The views of a scene show one set of named points, each view turned or mirrored, shifted and resized as a whole, with a little noise and some points left out.

Scene 1
View 1
q115: [16,-9,-8,16,-7,3,-13,18]
q518: [5,-6,-17,9,-1,-6,9,-2]
q513: [10,-8,-14,11,-4,-8,-1,4]
q887: [12,-9,-10,-7,-6,-12,7,-9]
q245: [3,-12,0,2,0,-14,6,-9]
q569: [14,-7,-23,1,-8,-11,6,-2]
q169: [7,-5,-16,0,-3,-1,10,-5]
q226: [23,-13,-7,-7,-13,-13,-6,2]
q872: [13,-8,-20,6,-7,-15,3,-1]
q687: [7,-9,-14,-1,-3,-19,12,-13]
q275: [5,-7,-6,6,0,11,2,4]
q645: [13,-13,0,4,-5,-8,-4,2]
q73: [2,-9,-13,9,1,-19,11,-9]
View 2
q872: [6,5,-5,6,-18,4,-7,-8]
q115: [9,-8,-27,13,-11,1,0,-7]
q73: [3,2,9,-13,-15,5,-8,2]
q513: [6,-1,-8,2,-14,3,-4,-5]
q687: [4,13,13,-9,-13,5,-2,1]
q887: [8,11,0,-3,-9,3,6,2]
q569: [2,9,4,4,-12,5,-2,-12]
q245: [9,6,1,-12,-9,4,3,9]
q275: [1,-6,-12,1,3,2,9,-3]
View 3
q687: [-3,-15,-36,-27,13,-32,-21,-5]
q73: [-5,-5,-32,-41,22,-13,-15,-26]
q518: [4,-9,-13,-20,20,-13,-7,-9]
q275: [7,5,-5,10,27,-6,5,3]
q169: [10,-12,-12,-10,19,-27,-8,-1]
q226: [-14,-19,-27,2,-9,-13,-15,33]
q115: [-6,-2,3,3,5,25,9,21]
q569: [2,-23,-12,-23,3,-22,-14,7]
q645: [-14,-1,-29,0,8,-2,-7,16]
q887: [-7,-7,-33,-3,13,-22,-14,9]
q513: [-4,-10,-12,-18,9,2,-6,5]
View 4
q645: [-10,-1,-2,0,4,4,2,2]
q169: [9,-9,-6,7,-1,-3,6,-1]
q872: [9,7,0,4,4,-3,3,-2]
q513: [4,4,-7,-2,7,0,1,-1]
q518: [12,-5,-7,1,5,-1,3,2]
q73: [17,-6,5,2,7,1,0,12]
q569: [10,3,0,9,0,-5,5,-4]
q226: [-12,7,7,8,-2,0,5,-5]
q887: [-2,-7,3,5,0,2,4,3]
q245: [2,-11,4,1,4,4,1,11]
q687: [15,-2,13,12,0,-4,3,6]

In a view up to two points have been moved. Name them for each view, in the order of its rows, or write -.
view 1 => q887
view 2 => q872
view 3 => q73
view 4 => q687
